Each row is a point on a tangle of strands that fork and nearly touch. The rows are in no order.
In the rows, 100 means zero.
Points whose rows are less than 114 apart are linked; no others are. Some points are linked to none.
q744: [108  48 136  98 115 140 121 109  65  80  94  49 110 110 134  99  96  91
 116 100 102 133  92  77  85 128  36 140  51  86 126 117  85 128  94  82
 128 124  86 125  63 102  74 124 115 106 116 135 110 116 115 101  90 131
 110 106]
q236: [122 104 100 103  96  99  99 152 129 143 113 136 117  72 135  85 113  93
  77  70  52 130 114  96 104 169  91 133 109  74 126  71 120 118 135  98
 121  75 110 113  51 126  57 108  87 110 132  88  99  90 108 105  89  82
 136  81]
q76: [ 84  90  88 125 132 135  83  83  77  67 112 143 115  80 100  90  70  88
 107  64 151 108  94 100 101 113  74 138  71  40  94 105 126  88 111 126
 113  63  68  76  68 124  90 123 122 104 140 103 146 107 101 101  71 113
 133 131]
q16: [ 62 110  84 123 107 115  67  93  82  86 127 147  91  86  83 106  71 100
 101  73 157 120  95 104 100  91  97 132  77  53  96 116 125  82 105 143
 110  76  65  83  83 111 106 118 128 102 126  99 130  94 101  89  77 133
 133 129]
q205: [104  95 118  75 109  77 137  75  86  84  69  33  92 114  77 105  82 103
  77 121 124  67  86 107  91  52 104  70 112 150 131 105  31 118 100 102
  88 113  91 110 125  69 134  87 112  71  74  96  59  95  96 109 107 113
  36  72]
q868: [104 103  98  87 104 116 142  82  93  80  84  76 101 100  88  80  88 109
  91  94 111  72 109 112  98  85 103  73 111 109 118  94  86 110  75  77
  81 109 115  97 116  80 117  83 123  93  86  74  99  86  92 107  86  87
  68 101]
q634: [ 89  90  81 109  71 114 100  90  77  40 103 116 135  97  81 107 102 105
 122  77 102  74 125 109 128 105  73 108 117 113  81  88 137 100  72  75
  95  90 140  72  93  91  64 107  93 108 106 116 137 110  98 101  89  74
 115 117]
q703: [ 97  89 105 108  65 116 118 124  85  60 111 111 135  99 105 108 138 100
 112  88  69  79 121 111 115 129  71 109 105 116  95  87 138 111  78  64
 106 105 165  97  85 106  71 110  85 118 101 113 111 104 103  90  97  64
 125 106]
q803: [104  96 118 124  95  83  86 129  94 113 114  88  75 111  71 118 139 125
 116 149  67  94  90 107  94  49 131  54  87 129  76 101  91  95  73 106
 109 135 118 117 138 115 137 108  59 116  63 108  83 108 101  79 129 113
 124 105]
q578: [ 67 103  85 108  91 105  86  45  64  80 121  95 102  91  79 120  62 104
 116  98 171 103  92  91  92  42 108  96  98  74  87 132  94  84  92 133
  89  94  69  86 118  83 124 114 132  96  96 105 130 102  92  91  75 135
  82 138]
q902: [114 102 116  85 100 125 151  90 111 100  87  88 114 104 105  71 109 111
  89  99  85  85 123 124  98 106 102  80  97 113 104  76  96  94  78  65
  81 115 113 101 107 105 119  80 119  98  93  60  97 108 102 105 100  73
  76 111]
q360: [117 135  90 103 131 118 114  75 124 126  71 105  79 114 112  73 105 123
  94 124 118 116 132 107  97  96 138  55  97  79  90  92 100  77  77 106
  79 132  53  96 136 115 151  92 127  78  73  45  89  95  97 114  88 106
  74 105]
q112: [ 76  67 102 105  82 104  63 109  68  69 118 120 127  98 100 142  87  80
 109  94 129 103  71  84 102  98  51 163  81  98 114 114 129 107 122 115
 123  83 110  93  68 104  65 117  92 123 125 153 119 105 113  95 105 136
 131 111]
q148: [111 133 107 112 112 102 108 115 133 132  87 117  79  97 109  87 131 114
  94 112  84 112 114 103  95 103 133  71  91 100  82  87 109  92  84 106
  92 120 101 108 118 119 126 100  93  93  84  77  90 107 102 100 107  99
 122  94]
q751: [100 106 103 102 111 104 104  80  79 105  95  81  85 116  82  95 130 137
 123 144 108  95 114 110 106  51 147  39 106 100  78  99 102  78  35 111
  88 145  91 110 166 120 158 108  94  96  59  72 101 113  88  72 102  98
  94 115]
q993: [121 134  96  93 108  92 129 135 149 109  72 132 112  99 107  84 121 102
  62  78  46  87 125 130 130 148 115  75 123 128  96  60 121  86  99  81
  73  90 132 106 107 128  90  60  71  87  94  61  77  77  98 114 111  48
 107  82]
q172: [ 70 142  91 135  93  90  59  94 100 120 121 147  64  94  81 115 107 133
 117 112 137 113  88 110 112  63 145 105  97  71  72 108 130  73  93 150
 114  92  79  75 118 111 119  96 116 108  94 107 111  85  85  76 103 120
 131 118]
q8: [ 85 124  94 112 109  81  64  95 107 133 110 120  67  99  82 122 108 128
 108 143 123 118  80 100  91  65 137  79  90  82  85 113 100  84  88 139
 116 107  78 104 123 111 132 106  95  97  84  97  88 101  92  70  99 135
 129 107]
q527: [ 96  64 112  90 117 127 111  62  66  83 100  63 101  99  99  97  55  88
 130  90 157 128  71  82  77  87  76 119  88  72 127 128  51 111 112  98
 112 100  52 111  85  68 112 101 136  97 105 105 132 113  97 110  75 148
  76 105]
q770: [ 72 113  50  98 105  57  77  55  76 101 112  84  88  96  76 131  70  85
  94 120 159  86  83  64 103  33 123  67 125 110  92 127  77  84 116 132
  86  93  69  85 142  49 137 103 107  87  79 125  86  90  91 105 104 135
  40  98]
q641: [114 133  86 116 115  80  72 102 136 142 101  99  62 113  84 118 118 123
  93 151  94 113  89  93 104  65 145  61  88 115  82 111  82  97  83 129
 103 128  79 107 138 103 149 103  88  99  74  87  73 104  98  98 120 132
 107  94]
q312: [ 90  54  78  75  74  80  92  67  60  48 112  81 114 112  84 129  63  70
 111  80 140  65  73  86 127  78  59 134 122 127 105 122  98 118 116  78
 113  91 112  82  81  46  64 106  88 112 104 166 117 107 110 119  97 112
  60  83]
q571: [106  85 104 101 119 155 121  86  93  70 104 110 140  87 121  69  80  88
 116  68 119 129 124 105 107 149  68 129  76  58  97 102 110 104 101  79
 111  89  84  91  65 120  86 119 119 105 139  77 149 100  98 111  82  75
 127 120]
q592: [ 77  77  84 103  50  53  50 126  98 114 137 124  85 108  86 141 101  86
 113 123 107  98  54  91 103  70  98 122  92 109  93 127 110 111 130 128
 123  85 115 103 105  93  93 111  76 115  95 152  91 104 106  64 125 132
 131  97]
q977: [102  58 130 101  90 108 109  85  77 111  89  45  90 110  98 108 114 115
 134 149  93 103  80  84  84  56  85  83  69 121 121 116  43 110  81  98
 121 126 105 128 117  84 125 124 101 108  68 136  80 138 100  68 115 145
  95  96]
q320: [104  89 116  46 124  77 146  72  94  88  48  27  89 125  99  92  72 116
  72 117 110  71  94 115  73  85  99  69 121 139 129  94  23 123 101  83
  61 110  73 119 117  70 102  82  97  71  70  71  46  91  95 130 100  82
  28  67]
q271: [128  86 131  95  86 104 106 144 123 138 102  83  99  92 138  93 123  92
  84 101  30 107  93 106  93 150  69 124  93 120 141  95  97 125 105  80
 120 109 136 133  68 116  61 114  87 103 113 120  69  93 116 101 112 100
 115  81]
q969: [ 74  93  58  85  78 108 101  28  53  48  95  91 117  97  74  98  85 100
 115  69 133  50 130 110 125  54 118  68 145 113  74  98 106  98  65  95
  77  94 103  53 122  65 103  99 120  89  86  94 126  98  80 116  75  86
  45 119]
q70: [112 125 113 103 125 108 117  74 107 116  86  80  76 109 102  83 116 140
 108 131 111 113 120  97 100  71 154  45  87  95  78  99 102  80  47 113
  80 140  67 111 155 119 163 108 103  89  70  51  94 102  97  92  89 108
  76 105]
q80: [ 81  49 123  94 101 121 117  57  44  71 105  53 108 100  86 115  75 110
 134 108 151 110  82  85  76  62  68 102  90  86 121 124  72 114  86 104
 123 107  76 106 106  79 115 120 122  99 103 114 128 115  98  85  85 145
  73 119]
q155: [ 64  91  75 104  86  76  75  64  73  98 119  96  95 104  75 129  74  89
 104 112 150 100  78  72 103  43 109  88 103 102  98 121  86  82 102 128
 103  95  89  96 124  64 111 115 109 105  88 123 101 112 101  89 106 136
  85 114]
q134: [110  81 106  61  96  53 131 111 106  79  75  74  90 114  98 115  70  75
  61 103  99  63  80  99 110 102  96 103 134 147 121  98  56 107 132  88
  66  83 112 107 112  66  73  61  92  82  98 113  41  72 101 132 125  72
  50  61]
q121: [ 86  88 106 104 125 131  98  69  82  97 104  91  95  89 114  86  57  98
 119  98 157 137  81  85  67  87  95 113  84  53 100 126  70  88 117 119
  99  96  37 103  86  84 123 104 149  90 108  76 121 101  93 107  70 140
  92 115]
q950: [ 78  94  83 113  69  89  80  81  71  79 121 106 102  96  81 132  97  86
 111  97 134 102  79  83 101  61  91 112 117 102  91 123 108  99 109 111
 107  82 108  85 101  78  93 106 103 104 107 127 115 105  95  96 100 121
 100 121]
q782: [124 131 108  83 128 128 127 106 134 131  76 112 111  98 128  42 109 104
  82  85  79 123 136 116 101 154 124  89  98  81  96  73 113  78 100  84
  78  99  89  97 100 130 122  90 116  86 124  38 110 101 101  94  98  52
 102 110]
q709: [ 84 115 107 115  72  92  93 133  85  80 111 156 113  87  97 102 135 122
 122  80  76 101 115 129 127 134 118 108 114  79  72  93 173  87 101 102
 105  72 144  73  87 130  68 107  71 113 104 106 134 101 100  73 103  66
 162 117]
q315: [ 71 136  84 127  93  80  67 103  86 104 115 137  67 101  63 122 117 145
 117 112 112  86  97 118 110  61 161  83 117  80  55  92 143  73  81 135
 109  95 109  71 123 124 114 103  91 111  81 103 122  92  84  70 117  85
 131 123]
q780: [100  78 107  99 143 152 117  69  88  84  95  93 118  91 113  58  65  93
 125  70 135 134 111  98  88 127  82 124  72  48  96 101 100  96 110  95
 106  88  49  98  71 117 105 116 141  97 132  60 147 109  82 115  70 101
 117 127]
q720: [ 81 101  77  98  83 103 124  59  76  66  99  77 109 106  67 104  96 110
 108  93 119  58 123  99 116  55 109  70 127 125  89  92 100 104  73  78
  75 109 112  83 126  75 113  88 114  85  84  88 105  90  93  97  86  89
  53 104]
q169: [ 94  58  76  82  83 103  77  61  54  24  98  99 123  98  77 121  63  64
 113  64 139  69 111 108 133  86  47 139 122 102 102 100 115 102 103  74
 116  77 107  62  63  54  48  95 103 119 114 146 126 105  94 138  83  90
  69  91]
q434: [122  90 127 100 107 118  97 146 119 148 112  92 108  83 151  89 110  91
  94  85  42 127  93  91  85 168  71 137  95  91 133  81 103 120 128 101
 121  92 109 129  58 127  58 119  95  99 134 109  81 103 119 102 101 109
 127  86]
q113: [ 95  65  91  87  90  81 103 112 113 112 113  97 104 106 109 117  93  74
  92  99 105 104  71  72  90 114  64 129 100 110 125 115  66 124 128  96
 115  92 100 116  79  74  88  88  97 112  99 155  75 100 115  92 111 126
  89  78]
q100: [104  99 122  99  68 119 109 119  53  74 103 107 105 117  89  93 147 126
 145 120  60  98 118 110 100 105 112  78  86  80  69  96 144  86  55  88
 102 123 136 102 122 145 112 123  74 111  83  96 130 113  93  66 116  70
 143 120]
q889: [113  96  86  85  76  53 117 116 109  78  92  80  87 115  88 114  95  72
  68 110  89  61  74 102 122  67  91  89 118 151 107 100  63 109 115 101
  71  95 136 104 124  74  91  71  86  83  85 114  51  82 101 109 122  85
  53  67]
q314: [123  77 109  99  89 137 132 129  72  62  95  95 145  99 111  98 106  90
 102  64  62  79 131 110 133 162  52 117 101 123 102  79 140 126  80  54
 106 104 154  98  74 108  50 120  89 121 125 103 122  92 105 109  85  57
 116  97]
q55: [ 99 113  74 114  73  59  88 113 115 101 119 107  84 113  84 125 106  76
  80 114  89  82  87  88 112  71 117  89 114 134  93  99  86 100 106 108
  85  99 123 100 122  83 100  73  77  93  85 107  77  93  98 107 116  96
  89  75]
q628: [119 139  84 117 147  92 108  96 153 145  74 109  76 102 114  80  79  97
  59 106  92 125 101  90  81 107 128  86  94  98 108  95  78  86 120 119
  77 109  53 122 107 103 129  80 124  83 101  50  71  88 104 135  91 103
  78  80]
q311: [115  78 141  90 127 117 101 115 121 151  76  50  87 108 153  88  87  99
  87 121  72 126  86  87  58 126  63 131  64 113 146 113  48 129 109 102
 120 118  83 141  68 106  80 108 127  93 101 124  80 110 123  93 117 142
  91  97]
q619: [102 146  88 125  90  67  84 144 145 122 120 141  79  88  90 107 136 104
  87 107  72  96 105 118 115 114 132  94 120 104  82  87 129 100 115 104
 114  96 129  94 111 113  84  75  63 104  89  99  79  85  99  97 104  88
 138  72]
q287: [118  62 150  95 114 131 116 123  90 126  92  45 107  96 161  88 100 103
 108 104  59 123  98  82  69 138  51 134  58  98 142 106  78 136 105  90
 126 121  98 134  65 113  78 123 119  89 116 130  97 110 110  92 101 124
 108 103]
q697: [100 109  91 106  87  60  59 133 147 140 117 129  70 104  95 127 124  85
 103 136  73 119  76  92  86  85 116  94  96 106 100 114  89 111 133 129
 121 102  96 112  94  98 105  87  71  99  94 127  65 114 110  87 133 131
 129  69]
q511: [ 96  44  84  87  66  62  64 123 110 112 124 103 107 122 115 135  88  62
 104 108  95 114  59  73  90 115  49 148  84  93 105 121 103 140 147 112
 120  88 111 109  63  89  72 100  91 118 105 174  78  98 116  85 109 136
 110  88]
q216: [ 71 143  60 116  77  44  51 115 108  98 119 157  79  75  74 147 109  88
  94  77 114  83  79 101 134  84 131 108 115 110  75 109 129  72 133 123
  96  70 117  66  86  80  73  87  80 103 100 132 106  83  89  99 106  89
 119  99]
q654: [ 91 122  72 113 107 106  92  99 111  95 105 151 120  83 103  89  84  95
  86  66 110 112 119 104 102 131 100 108 113  65  86  89 124  92 125  95
  94  65  88  74  78  94  77  90 120 110 132  81 122  86 100 110  79  77
 116 124]
q246: [ 97  72  95  61  79  89 123  61  77  76  93  65 113 111  84 110  67  74
  95  90 137  64  80  82 114  79  75 122 123 121 121 117  70 125 105  79
  98  92  94  91  95  41  99  96 105  99  95 136 102 101 102 114  90 109
  44  77]
q472: [ 99 142  99 117 107  95  87 124 114 126 110 156  81  96  92  81 140 135
 121 111  82 116 129 120 121 117 146  81 100  80  66  90 154  75  94 107
 104  96  96  76 126 134 120  87  70 109  90  70 106  82  86  62 112  70
 145 108]
q915: [ 82  94  56  88  78  83  87  50  60  37 102  91 116  91  74 118  77  78
  99  67 126  56 108  98 126  59 109  84 138 106  83 102 108  88  97  93
  88  78 103  64  86  54  89  96  93  99 109 128 118 100  93 128  84  87
  56 107]
q66: [ 88 124  81 105 115  98  92  73 111 121  92  92  80  97  87 105  80 105
  86 120 133 119  93  80  81  73 119  84 104  96  96 117  74  88  97 118
  84 113  57 101 126  73 139  93 124  88  90  74  86 104  92 114  84 122
  76  89]
q374: [123  94 146 103 128 107 104  97 124 143  74  55  76 112 129  89  99 112
  84 143  81 113  86 107  54  98  83 101  70 114 140 113  51 110 100 107
 116 119  93 134  94 111 122 108 117  86  93 100  70 131 111  96 114 143
  87  90]
q10: [100  44 117  96 127 147 101  97  64  76 110  81 121 103 116  99  71  79
 126  86 127 127  85  79  83 123  48 150  66  71 119 119  90 124 118  91
 123 106  65 117  71  94  70 122 117 119 128 125 128 111 100 107  81 132
 115  99]
q706: [ 89  83 111 107  64  80  62 137 111 118 130 126  82 103  88 129 125  94
 116 145  78 116  71 104  91  82  94 107  86  98 111 114  99 104 121 126
 130  99 119 113  98 111  98 107  66 117  91 142  74 105  94  64 133 130
 139  97]
q488: [128 156 102 108 128  96 101 109 143 149  93 139  74 110 108  88 142 134
 106 108  81 115 124 108 108 119 155  69  99  95  68  91 134  72  96 108
  91 114  81  95 123 138 135  80  74  95  92  62  87  84  97 100 108  99
 122  95]
q237: [132 108  94  97 121 112 101 121 140 131 108 129 133  69 136  58  92  84
  81  60  64 134 113  88 110 166  92 124 113  78 119  71 105 110 138  89
 112  69  89 108  57 124  72 102 109 105 137  80 124  87 114 113  86  55
 123  95]
q935: [106  99 111 109  73  95 100 124  72  80 100 103  98 113  77  96 158 120
 127 112  52  78 115 129 111  77 132  70 109 105  66  84 141  83  47  80
  93 128 153 104 138 120 104 100  65 112  66  96 115 104  98  68 129  62
 119 106]
q631: [ 97 117  89 106  68  96 108 108  83  73 115 108 108 101  66 106 145 112
 108 110  63  52 115 120 136  77 132  62 125 135  64  82 131  87  55  84
  77 107 165  77 138 108  93  77  66 101  67 104 115 101  90  83 128  66
  94  96]
q242: [ 98  81 124  61 121 122 139  74 102  77  68  53 112 103 110  81  55  97
  99  78 108  91  97 102 101 119  76 108 111 109 137  98  62 136 100  64
  89 105  78 129  95  72  95  83 132  99 104  91 102  98  96 131  86  87
  58  91]
q308: [ 69  97  90 106 124 133  86  42  58  74 116  94  98 100  90  91  53  96
 122  78 171 108 102  99  92  63  94  92  94  60  86 121  98  88  88 121
  94  88  48  81  94  88 116 114 140  93 111  79 128  94  88 105  63 130
  85 138]
q298: [109  80 107  70 119  85 121  95 118  86  74  69  98 110  93  87  64  92
  72  88 102  81  89 111  99 107  85 108 129 123 130  98  59 120 120  78
  76  97  89 110  99  66  94  73 119  95  99  99  71  82  90 131  99  76
  59  72]
q766: [127 149  89 103  89  73  94 149 156 112  97 139  88  96  92 102 137  93
  69  97  52  78 110 125 126 115 130  73 126 128  89  76 122 103 110  95
  78  95 138 101 119 125  84  61  54  97  88  74  75  72 109 112 125  69
 114  71]
q263: [122 150 101  88 114  98 120 116 141 134  69 132 105 100 122  54 125 113
  66  84  68 108 136 139 121 154 136  72 113  99  90  62 127  74  91  88
  60  98  98  90 116 129 109  71  87  85 106  35  80  82 101 104 108  47
 105  93]
q460: [115 106  98  94  71  61  76 150 134 104 133 115  87 104  94 126 131  77
  81 109  43  76  92 106 116  95 100  99 120 138 104  86 108 121 109  92
  94  95 171 122 110 112  73  73  48  99  84 125  55  90 110 105 134  84
 122  65]
q394: [119 103 145  88 125 124 129  94 117 133  69  55  89 100 127  65 111 128
  97 123  92 110 111 103  55 114  85  92  67 105 109  99  69  96  77  99
 102 130  94 126 108 119 137 116 122  83  82  74  98 122 106 100 110 121
  91 100]
q799: [ 88  63 112 111 120 141  93  87  58  58 111 112 117  95 110 102  69  88
 119  78 153 112  97  94  86 109  53 148  55  54 108 112 117  97 101 105
 113  83  72  95  69 116  78 120 110 114 139 108 143 103 102  97  88 131
 121 118]
q728: [119 120 100 103 160 122 107  72 149 150  70  89  84 100 127  60  61  97
  71 104 118 134  94  91  59 112 127  99  88  71 118 115  62  84 125 124
  83  97  30 114  86  96 131  92 147  75 103  48  91  98  98 121  79 101
  63  94]
q473: [109  99 113 104 136 117 110  82 127 131  88  86  89  96 121  70  72  94
  83  93 107 137  99  92  76 125 100 110  85  81 124 108  72  99 112 104
  99 103  61 109  80 101 111  96 140  94 118  66 108 109 113 115  84 105
  89 106]
q73: [ 94 100 139 123 106 118  98 107  93 132 112 121  80  84 132  86 112 127
 124 103  96 143 115  95  68 130  94 113  67  47  89  97 117  85 109 115
 117 102  75 105  84 155 114 130  99  96 117  74 119 119  96  77  97 108
 165 122]
q747: [ 85  53 134  97  91 120 116  75  48  84  99  42 100 117  92 112 100 122
 140 128 113 108  81  84  77  59  71  93  64 101 122 127  68 112  65 101
 134 129 103 116 119  87 122 132 114 101  90 122 116 117  96  73  88 144
  93 117]
q871: [130  92 152  75 150 141 124  99 115 119  77  40 112 100 148  64  76 106
  92  98  89 109 107  96  62 150  80 129  74  90 144  89  50 125 108  78
 101 108  60 133  73 106  89 108 141  90 116  86 113 120 106 121  96 103
  81 102]
q912: [107 108  96  99 116  73 122  86  98 105  72  44  78 117  84 123 100 104
  78 138 108  68  84  97 103  34 126  51 103 152 110 111  44  94  93 103
  87 117  90 115 152  80 145  91  84  72  72  96  55  87  98 104 109 123
  41  82]
q839: [ 93  75  89  97  93 112  97  73  73  57  99 101 123  97  83 107  90  86
 106  68 125  78 107  97 122 101  63 124 123 118  97  99 116 113  93  75
 101  87 129  75  77  72  63 103 100 116 125 117 117 106  97 122  87  85
  86 107]
q999: [107  97 111  79 110 130 141 100 112  99  76  96 122 102 109  68  88  92
  81  70  80  81 118 118 106 129  92 101 113 108 107  67  96 104  96  62
  85  92 116  98  84 102  83  90 116 100 116  74 107  81 101 120  93  51
  92 101]
q295: [ 82  97  71  98  56  49  67 112 107 100 126 129  90 107  85 140 109  67
  96 112  97  84  61  88 104  63 116 109 113 111  86 116  87 102 127 120
 107 101 125 100 109  74  95  94  74 102  83 145  79 108 109  85 128 100
 102  85]
q106: [128 105 114  75  88 106 133 147 111  93  98  90 126 103 106  83 124  97
  77  78  33  65 123 127 119 158  81  93 122 135 115  63 119 103  96  49
  82 106 157 106  93 125  61  86  85 110  99  98  73  87  98 108 117  41
 104  94]
q459: [ 90  95  77 101 113  69  98  54  84 110  93  54  90 116  78 122  88  94
  95 125 135  74  87  77 106  25 127  59 114 122 107 125  53  92  90 119
  87 102  77 100 148  51 144  98 102  79  71 113  73  98  98  94  96 127
  29  79]
q761: [116 102 118  99 126 102 103 114 143 145  89  91  84  95 128  81  92  85
  73 104  86 119 100  85  66 128  86 116  88  91 130  99  83 108 119 114
 105  97  83 126  80 113  93  96 117  91 115  87  72 103 112 106  94 104
  95  87]
q437: [ 70  91  76 104 105  99  62  97  96  98 117 136 107  90  97 127  68  83
 102  86 158 138  73  78  83  94  81 131  97  68 101 122 104  92 140 136
 107  69  58  83  87  89 101 100 130 100 118 118 113 101 107  94  88 137
 115 115]
q739: [107  97 139 112  82 116 103 129  82 115  97  88 101 110 104  86 156 142
 132 141  58 119 116 111  73 112 107  90  64  69  89  95 122  85  75 101
 122 132 119 111 107 149 121 123  72 100  87  96 104 120 103  61 112  89
 157 118]
q640: [101 108 114 112  89 128 123 101 102  97  99  94 108 108 102  84 122 119
 115 106  86 104 127 102  94 100 115  77  87  86  96  92 111  84  70  84
  89 116 112 106 115 119 128 101 111  90  92  74 109 111  98  91 101  81
 116 112]
q872: [122 100  83  93 117 121 102 124 115  80 103 134 145  76 124  67  75  70
  94  43  82 115 114  98 126 171  79 144 119  86 120  80 127 130 132  81
 111  66  98  95  54 106  56  96 103 127 145  83 136  85 107 130  82  48
 118  93]
q255: [ 81  69  86 109  79 105  74  84  68  63 122 117 118 105  91 122  84  76
 111  78 140  98  95  95 108  95  67 135 102 100 100 114 125 103 100 102
 113  78 120  76  77  83  62 113 100 115 126 134 121 106 104 105  90 110
 113 117]
q240: [ 80 109  42 104  68  71  74  76  76  52  99 132 106  83  72 135  75  78
  92  66 131  70  97  96 134  76 104 102 133 101  78 103 132  77 114 117
  92  64  92  45  79  60  71  98  98 104 109 120 118  95  87 130  93  88
  61 118]
q862: [114 100 108  81  93 131 144 122  97  79  95 103 137 100 118  67 106  94
  85  57  56  86 133 120 121 160  76 110 122 126 114  64 121 111 101  62
  92  94 141 106  80 114  63  98  99 119 132  84 102  81  98 112  91  43
  96 102]
q239: [119 153  88 114 137  97 109  89 157 138  66 104  78 114 105  82  91 118
  63 109 117 107 107  98  96  97 145  61 102 118  96  95  83  82  94 111
  59 114  55 108 138 115 146  79 110  73  87  42  63  82 102 133  89  96
  70  93]
q875: [ 83 131  44 115  76  65  66 103 121  79 102 148  99  80  81 133 100  78
  87  68 110  71  99 102 123  91 115 102 132 114  68  93 131  80 122 115
  66  70 111  58  84  77  70  83  96 110 100 107 108  91  93 120  92  81
  90 110]
q273: [ 86  99  81 113  89  86  82  99 107 104 113 119  94  85  93 113  88  91
  98 104 122 125  80  84  86  94  94 118  99  98  99 118  98 101 118 110
  99  85  89  93  98  80 104  98 118 102 109 112  95 103 104 100 100 117
 117 102]
q708: [119  89 129  80  89  90 119 142 119 116 107  81 106 102 118  96 127  96
  80  99  23  86 104 112 100 155  74 109 100 135 120  69 108 115 101  78
 100 102 164 124  88 134  50 100  76  97 100 107  56  81 109 101 117  75
 121  75]
q861: [127  84 106  95 128 156 116 110  78  70 103 119 151  86 133  65  81  72
 111  52  81 122 129  89 117 167  55 141  83  75 112  82 124 113 115  65
 122  87  91  95  47 112  69 116 107 122 149  90 146  91  92 122  79  59
 119 101]
q517: [105 101 140 111  99 119 115 109  96 130  94  78  87  97 120  86 135 133
 123 130  71 132 112 101  50 117  83  93  59  58  99 105 114  90  85 101
 124 120  91 115  94 150 134 132  88  82 103  90 111 129 103  76 106 112
 155 117]
q4: [103  81 121 106  82  93  91 104  84 118 100  72  83 110  84 108 124 114
 114 158  79  98  84  97  85  49 108  73  73 128 100 117  73 103  67  97
 126 137 125 127 123 103 134 121  82 109  67 111  84 131 101  81 123 130
 112  98]
q19: [ 74 133  62 116  62  84  94 104  91  61 109 130 114  84  64 110 125 100
  98  94  84  57 120 118 137  73 134  71 125 121  52  89 139  79  71  91
  78  97 138  67 124  93  81  84  81 110  81 106 120 100  97  97 112  60
  85 114]
q572: [ 88 152  77 120 104  75  83 136 132 137 110 168  87  82  96  98 123 125
 100  80  89 106 117 113 114 140 144  89 122  83  68  86 148  77 118 107
 101  79  99  74 113 118  93  81  75 102  92  74  95  82  84  87 109  76
 130  95]
q191: [118 117 118 109 110  91  95 125 155 153 100 111  79 100 118  95 124 104
  76 117  74 125 104 101  78 116 115  99  94 102 104  95  92  97 107 111
 111 111  95 115 106 117 117  97  88  93 102  84  69 106 108 105 105 117
 120  85]
q432: [ 85  61  78  98  68  67  58 113  88  84 130 114 115 118 103 152  93  70
 113  93 123 102  64  74 106  90  47 156 101 106  99 113 121 117 134 122
 123  77 126  93  66  82  62 116  82 132 106 184 100 111 113  91 107 131
 113  95]
q143: [101 125 103 112  76  85  86 145 116  96 122 142 104 103  88 101 152 118
 117 107  58  93 109 123 110 123 129  92 113  98  73  81 152  92  94  90
 111  95 146 101 103 121  78  89  55 109  91 103 113 101 101  74 113  74
 141  96]
q588: [ 73 141  63 121  79  72  62 100  84  77 118 141  91  87  59 124 111 108
 100 106 110  70 109 114 134  60 150  80 120 108  47  91 135  73  86 114
  88  95 126  62 128  92  92  92  76 116  80 111 117  93  79  94 106  84
 108 113]
q727: [127 121  97 111 105  72  87 112 115 123  96  79  68 113  73 120 132 121
  90 145  71  97  86 108 101  40 154  52  94 139  76 105  82  92  70 120
  97 137 109 123 140 116 148 108  64  97  61  94  72  92  99  99 123 135
 100  96]
q569: [129 123 134  98 131 131 122 107 132 152  83 108 107  83 147  44 119 112
  95  86  72 134 142 106  86 172 112 108  86  63  99  72 101  90 117  87
  94 102  72 105  82 156 119 118 115  81 128  46 129 117 107  86  98  77
 115 114]
q496: [ 92  63 131  62 103 101 133  65  74  84  79  37 111 111  91  95  60  86
 106  93 135  89  88  95  97  97  74 110 106 107 135 119  39 141  89  74
  97 111  70 109  92  58 112 103 128 100  97 115  97 103 105 116  78 124
  47  85]

A fork is a point with three links, a tip a point with one. Leave the first point through the second and follow the links. Name the first fork or tip that comes.
q169; q312: q697
q889; q134: q839
q273; q437: q394
q172; q8: q155
q80; q747: q73
q311; q287: q950
q751; q70: q148
q780; q571: q862

Follow the links from the first point to the second, and from the first to the third. Name the last point that the two ways share.
q320; q315; q472: q155
q134; q751; q780: q862
q706; q747; q106: q839
q977; q706; q374: q950
q239; q312; q950: q839
q619; q720; q155: q902
q143; q70; q76: q148
q527; q320; q619: q155

A fork is a point with three links. Follow the links from the first point to the second and name the forks in between, in order.
q134; q10: q839 q255 q950
q360; q977: q148 q902 q862 q839 q255 q950 q155
q10; q121: q950 q155
q709; q205: q619 q148 q902 q862 q839 q255 q950 q155
